Points on a hilly landscape, in no order, each with its height.
From any point a ball rolls to the lowest of the 2 points nearest to it. It stops when none of these is lower. Distance is the straight distance between rows; heights are no part of it.
gifar: [-22  11  41 -26  -8  -5  22  -3  29 -17  -5  27 -29   4   4 -21 -17  24
   6  24  19  -1 -25 -38 -16 -38]  height 3.19
Gazik: [-10 -28  -7   4   6  18  19   0 -28 -18  -5   0  11  12  38   9  -2  33
 -20  24 -54 -10 -16  30   9 -37]  height 1.62
vuru: [-31   2 -29  26 -13   5   8 -18 -46   4  26 -18  39  17  -8  27  18  -7
  -6 -30 -34  28  20   5 -12   8]  height 2.36
zod: [  1  20  22 -19 -10   2  -8  16  -3  -1 -12  -8  20 -11  19   4   6 -11
  19  12  -9 -26  13 -15 -17 -34]  height 4.63
bomo: [-35  38  18  27  11  13  25   5  19  36 -12  -3  23 -21  18  15 -23   3
   4 -14  10  -6  -9 -10 -19   8]  height 5.34
gab: [ 32 -40 -36  23 -35   5   4  -6 -60 -19 -15   9  -1   8   3  -6  -2  35
   0  -1 -14   4   2 -13  16  20]  height 2.46
Mes: [ 30   7 -57   4   0  19 -30  13 -31 -26   1  16 -16 -12  -4   0  20 -20
  19  18 -26  -3  -6   4  12  27]  height 1.25
rupad: [ 36 -40 -14  16 -38 -29 -43 -32  -9  21  10   2   8  -5  -4   4  -3   3
  10 -40  17   2  11 -10  34  50]  height 3.50
vep: [-12 -17  26 -20  14   5  10   4  25 -24  35  13 -34  20 -16 -12 -35  21
   9  27  13   5  -5 -11 -19 -30]  height 2.76
lat: [ 19  46 -12  22 -11  -8  10   4  24   0 -23   8   9   7  28  -6  13 -25
 -29  25  26   7  -5 -30  -6  21]  height 4.70
gegaf: [ 15   6  -8  37 -35  26  26  -4 -15  19 -22  29  27 -40  -3   1  35  -4
 -31 -27 -17  20  30 -15   1  -5]  height 1.99
Pudu: [ 29 -13  24  -3 -26   0 -24   0   3   7 -36   2 -10  10  -2  -9 -35   0
  22  31   8  -7  -8   1  47   8]  height 2.64
buper: [  2   2  26  15 -46   0  24  31 -33 -19 -16  11  10   9 -15   7  23  -1
 -35   3 -25   7   3   9  31   1]  height 5.98
bos: [ 25  19  32 -14   0 -14  23 -26  40   0   3 -31 -16   2  10  22  -6   9
 -12  -6  35 -11  -6 -35 -22   3]  height 3.96
Kiv: [-37  -9 -19  18  -1  15  -9  -5 -17  11   8  -6  -6 -10  40  13 -28  27
  -6   3  12 -24 -19  17   2 -19]  height 4.86
givob: [  0 -28  10  -1  18 -28 -13 -40   6 -24  77 -39   8  15  13 -19  -2  36
 -19 -11   6   4   5  11  -7 -15]  height 1.15
nupi: [-16 -22 -12 -10 -22   6  -5   6  21  11  18  18  21  -8  23   1  14  -6
 -25 -23 -31   6  13 -21 -32 -19]  height 1.01
Kis: [ 23 -22   7 -15  34   7  -9   8  14  29 -13 -17  -3 -37 -22  -3  -8  23
  42 -18  10   1  -9 -34   9   8]  height 3.67
Vunas: [ 24  -3 -17  -4 -22  37  18 -13 -38  -4 -17  14  32   7   8   7  60 -27
 -16  -6 -48  11  28  24  -6 -22]  height 1.05
Zuz: [ 36  -3 -24  36 -36  -1   7 -20 -31  18 -14  46   4 -51 -28  13  14   1
   0 -43  -1  19  33  -5  17  30]  height 2.48
zoz: [-27 -17  -1 -23  38 -15  11 -19  39  15  -4  27   3  32  16  11  -6   2
  -4  -5  34 -14 -12 -17 -37  18]  height 3.53
munub: [ -4  46   5  37   0  35  10  20 -11 -10  -8  26  -6  10   3 -17  30 -55
 -18  22  11   6  10  35  13 -13]  height 1.09
tezi: [ 12  27 -11   4 -31   2 -32  -3 -16  -1 -26  21   1 -11 -40 -11  14 -42
   8   4  -5  21   8  44  57  13]  height 2.85
kibi: [  3  26  22  11 -31  -1  10  27 -11 -24  24 -17  -9  -2 -15  33  -9   5
   0 -11  -7  -1  -6 -30  -3  33]  height 5.57
mubik: [  6  -9   6 -20  -6  -7 -26  12  39  23   4  29   6 -22 -11   6 -10 -13
   0 -15  33 -19  15   2 -12   7]  height 5.19
pumep: [ 41  21 -11  -4 -10 -14 -17  -1  12   3 -13 -17   8   2  -4  -1   6 -16
   7  13  17   6   8 -42   4  22]  height 4.99
Vive: [ -4  51  22  -2  -5 -40  21  -1  28  -4 -24   1 -12  16  18   9  -3 -15
 -16   9  38 -27  -5 -11 -22  17]  height 4.33
vedi: [ -4  14  15  18  -6   4  -1  -2   5   7  27 -17   7  -2   8  64 -14 -12
  -3 -22  17 -21  -8   5  -1  39]  height 5.33
Pode: [ 15  13 -44 -13  25 -27 -29  23  -8 -19 -11   8 -16   2  -1  -8  20 -25
  12  28 -17  -2 -17  24   9  14]  height 1.85
kep: [ 33  -5  13   6   8  11   7  -4  15  16  19  -6   6 -35  -2  50  -8  20
   7 -32  14 -18 -17 -21   2  52]  height 5.54
Rofed: [  3 -33  -9  20 -20  -1   7  -9 -46 -11  -1 -11  13  11  28   1  -8  43
 -16  14 -35   0   8 -16   8 -34]  height 2.00
fiki: [ -8   9  35 -30  -1 -11  44 -35  37  -8 -14  -6 -12  31  13  -8  -4  20
 -17  19  12   6 -14 -23 -31 -33]  height 3.57
Kas: [ 36 -16 -16 -27  -9   2 -20  13  32   4 -19  39 -19 -13 -24   2   8 -27
 -16   4  12  -4   3  24  15  23]  height 5.56
mab: [ 28  -7  13 -29  -2 -17   4   9   2 -18  -2 -33 -33 -19 -29  -3   9   4
   2  -7 -12 -15  21  13 -12 -21]  height 4.95
Sopap: [  5  -1  26 -14  13  13   2  15  24  13 -14  19  -8 -18   3  13 -18 -18
  13   4  17 -33  26   1 -29 -23]  height 4.89
tus: [-14  -3 -23 -47  46   8  -4 -20  21  -3  -6  16  -6  29  -6 -15  -4   9
  19  16  37 -11 -19   9 -25  12]  height 2.82
natip: [ 14   4  22  20  -5  41  17  26  16 -11 -15  52  10  23  31 -11  13 -23
 -20  36   5   6 -16 -22  12  -8]  height 2.12
lapa: [-22   8  18   1 -27   3  16  30 -11   4  -1   9  20  -8 -30  32  14   3
 -25 -20 -14  13 -14   1  19  23]  height 5.79
Mal: [ -4   2  17 -21  10 -20   6 -21  12  20 -48   8 -17 -14  14 -17 -12  25
   6   8  49 -29 -18  15  11 -18]  height 4.72
Fimu: [  7 -27 -14   9  -1   7 -11  14   4   0  -7   6   7  31 -32 -33 -17  -7
 -13  28   7  36   9  -3  36  16]  height 1.21
diz: [-20  -3   0   5  31   3  24  12 -10  -1   0 -53  -7   9 -38 -12  -2  23
  -3  -4   2  26 -16  -8  12   3]  height 6.39
Nufu: [-37  23 -14  25  29   3   3  14  10  27 -23  12   0 -20 -10 -10 -16  -8
   8  -4  36   0 -14   6   2  25]  height 5.61
Virom: [-39  20  18  -4  39   6  49  -4  23  -4 -29  19 -23  28  12 -36  11 -20
   0   9  -8 -12  19  -4 -56 -11]  height 1.02
bul: [  0 -36  11 -12  18  18  19   5   5  15  -6 -22  -8   7 -34  20 -11  23
 -18 -12  17   5  -6  13  22  10]  height 6.17
Gamek: [ -3  -2  10   4   6  47  26  13 -10  -8   8 -29 -20 -16  -4  10  -9   6
  10  -8 -42  -4  24  -8 -32 -28]  height 2.84
Lam: [  1  10  32   5  -8  30  38  -3  -7  17 -12 -41   0 -40  -8  19   2  22
   5 -38 -25 -10  21  -7 -20 -10]  height 3.09
soga: [-15   5  -6  11 -16  28  22 -25  14  33  11 -36  26  11  41  27  -7 -11
  -7 -24 -31  24  14 -10 -29  16]  height 2.35
bagi: [ 24 -32   6   4 -26 -43 -48 -25  19  11  12 -21  -5  15  15 -17 -28  11
  13 -11  25   0 -14 -24  34  29]  height 3.90
kor: [  5 -11   9   0  26 -20  -1 -64  19 -22  65 -20 -12  19  33   9 -19  39
   0  11   9  -6  -1  24 -32 -39]  height 1.65
seka: [-12  -7  23 -25  19  20  20 -25  18  -1  21 -26 -19   9  19  17 -21   4
  18   2 -26 -14  19  18 -43 -54]  height 2.50
Lupo: [ 11 -16 -21  -6  12   6   8  -6  -7 -14   5   3  36  35  37  23  13  -5
 -30  28 -52  -2  12  34 -13 -21]  height 1.11
lasip: [ 20 -21 -13 -17   5  -5  -4  11   9   4 -24   2 -23   5 -23  29  -8  -3
  -8  -3   2  -8 -18  37  30  38]  height 5.89
lemu: [ -8  -3   2  -4  38 -20  29 -49  26 -18  31 -16 -38  23  13  -3 -20  23
  -4  16 -14  -3   9  25 -53 -53]  height 2.09
zes: [ -6   1 -12 -11 -13   5 -19   2 -42 -35  48 -19  14  16  -4  20  -3  27
  21   2 -27  -5  -8  10  -6  12]  height 2.34
zus: [ 17 -36   4 -37  22  -7 -31 -14 -11   3  10 -35  -1  -5 -17 -11   0  31
  42 -11  14   1 -22 -11  31   7]  height 3.30
toguk: [-20   7   5 -14 -28 -20 -44  25   4   8 -20  17  -1 -23 -30 -36  -4 -21
  26  -4  -3   5  -3  28  34   3]  height 3.49
fas: [  5  36 -17  24 -12  -6 -27   6 -32   1 -16  43  -1 -34  -8 -11  43 -44
  10 -12 -13  18   6  24  44  -4]  height 2.32
rul: [ 20  20   3   1 -12  16   4  -1  -9  26 -20 -21   5 -60 -26  15  15  14
   9 -31  13 -22  15  21   7   6]  height 3.45
razez: [  0 -16   3 -13 -14 -46 -32 -12  13 -13  18   9 -12  22  23 -10 -33  22
   3  21  22 -15 -20  -1  16 -10]  height 4.27
Kul: [-24  27 -27 -10  49 -17   4  19   3  -7 -25  13  12  19   3 -20  33 -40
   7  19 -12  10 -18   7 -23   2]  height 2.39
Gemes: [-10  -7 -44   4  10  13  -1   0   4   3   7   1  17  16 -18 -22  15  -8
 -33   5   8  35   2   2   0   1]  height 2.04
Meruz: [ 10  -3 -17 -18  -8  26  12   0  12  -7   2   4  14   8  25  -4  30 -29
 -21   1 -53  11  22   4 -34 -22]  height 0.51
malip: [-12  10 -11  13 -23  22  -5   7  11  26  15  41  39 -35  -1  15  14 -19
 -11 -28 -18  21  18 -30 -14   5]  height 1.51
lut: [-20   9  26  -1   9 -21 -17  40  21  14 -13  16  15  -9 -18 -37 -18 -15
  33  14  17  17   3 -42   2   0]  height 4.10
Feba: [-35  15  15   4 -13  20  21  -2   3   2   6  -9   0   3  22  42 -25   7
 -17  -7   7 -20 -18  23  -8  -3]  height 5.09
vusok: [ 18 -24 -14 -19  17   5 -26 -19 -28 -26  38 -20   7  14  -6   1 -12  55
  27  18 -12   0 -10  14  18  -6]  height 2.81
dava: [  0  -7  12 -13   0 -35  -7  -7  17  -1 -35  10 -56 -11  -1 -46 -22   7
  10  11  26 -30   4  28   5 -24]  height 5.08
Gemo: [ -6  10  30   0  38 -15  41  20   5 -16 -40  15 -47  18   0 -18   2 -20
  -2  26   0 -22   7  23 -17 -23]  height 1.82
Bek: [-21  -8   0 -15  27 -27  11 -13  25   1  18 -16   5  33  31  21  -7   8
  -3  -6  -2  -3 -39 -24 -24   1]  height 3.95
bamu: [  2  -5  24  19   6 -16  -9 -23 -39 -22  50 -64   2  18 -17  -7  -5  20
  10 -15  18   4  -5  16  33  34]  height 6.80
mun: [ -2  22  -1  -5  -9 -18   5   3  -4   6 -43   0   0  -7   5 -24  18   0
 -22  14  24  -9 -18  24  26  -5]  height 4.29
novad: [ 19 -10  10  19 -16  34  -4  20 -14   4 -24  27  15   7  -9  -8 -11 -16
   4  32   7  20   1 -20  44  12]  height 2.01
lobiz: [-13 -30 -12  31 -28 -18   2  -1 -52   1  24  -2  22   2 -22  11  10   7
   1 -44 -14  23  19 -17  -1  18]  height 2.20
Gage: [  0 -13  18 -37  22  24   1 -12  19  18   8 -13  -4 -46   3  20  -2  30
  30 -28   9 -25 -22 -10 -15 -20]  height 3.97
Fuva: [-29  24 -21  39 -14  17  17  -3  -8  21  17   0  31   1   6  40  10 -24
 -16 -33 -30  36  12 -30 -20  25]  height 1.97
Ruro: [-39 -13 -20  -3   6 -25 -30   9 -11   0   0  25  -3   3  32 -24 -24  19
   7  14  15 -20 -24  21  12 -21]  height 4.60
Bure: [ 17  13  -4  39  -7  35   1  23  -3 -18  10  44   5  29  26  -9  34 -50
 -29  28 -16  16   5   7   7 -11]  height 1.64
Gafe: [  9  12  15   2   1 -43 -16   6  -1   5 -22 -40 -41 -20  -2 -13 -16  -6
  20   2   9 -27  15  17   4 -13]  height 5.20
sako: [ 29  27 -13  -3 -19   4  -1 -16 -18  23 -51 -12  22 -33 -11   2  32   4
  -5   2  22  -2  -4  13  35  11]  height 3.88
lazoz: [-55  24  -2  -3  53  -2  27   5   1   0 -18  -9   0  29   6 -16  -5 -12
  19  16  -2  -3  -9   4 -36  -5]  height 1.76
Limem: [ 17 -23 -27  23 -31 -23 -29  -5   5  31  -8  41   7 -28 -25  10  -2 -10
 -12 -36   1  23   9  -6  35  39]  height 3.01
mam: [ -7 -28   2 -11  10  -3  -6  23  27 -20  21  21 -17  36 -32 -35 -37  14
 -16  31  12  24   3   7   9   4]  height 2.10
nuz: [ -8   9  31   4  13  -2   0 -10  -5  -8  20 -57 -11  23 -18   1 -28  13
  14  -2  39  12 -26  -3  31  32]  height 6.62
pirop: [-14 -10 -40 -25  27  17 -18   0  20  -2  27  -9 -11  -6 -14 -31   1   5
   4  -6  15   0   6   8 -34  -9]  height 2.70
roran: [  9 -12 -48   9  16  25 -15   3 -51 -13  22 -10   6   6 -12  23   4  -3
  34  -1 -27  -1  -1  -1  -7  23]  height 1.83
Fime: [-18  51 -15  28   7  -2 -11  15   2  12 -11  51  -7 -32  -6 -15  29 -57
  -5  -7  14   4  12  34   9 -10]  height 1.80
sepo: [-10 -44  24   1 -22 -13 -11  -7 -14  -3  59 -25  21   9 -10   0   4  21
 -14 -36   0   5  16 -18  -2   0]  height 1.72
Benoz: [ -4  23  17  -1 -28   9 -10   9 -13  -4 -17  13  42  -1  43 -24  37 -16
  -6  22 -19  -7  -2 -12   4 -40]  height 4.85
Nez: [ 31 -16  -8 -25  25 -28  -4  17   6 -31  26 -29 -27  13 -21  11   5   3
  13   8 -29   4   1 -20 -15   7]  height 5.21
Gop: [ -4  11   1   3   1  -7 -27  42  -5 -13   7   2  -9 -13   6 -29  -9 -13
  27  14 -15   2  11 -40 -10 -20]  height 4.40

Two balls start at each pair of points below. Name the first point that both come to, or write -.
lapa, bomo | Feba
Kis, rul | -
lat, Bek | Fimu
nuz, mun | -

Call two points neighbours if one is among the 2 nearest of the other. Go from one point of each pair to the other, from neighbour to neighbour, staying as low as possible. Name the highest point that can't be avoided.
mab, Meruz | Gafe
Mes, Virom | Kul
Fimu, munub | natip
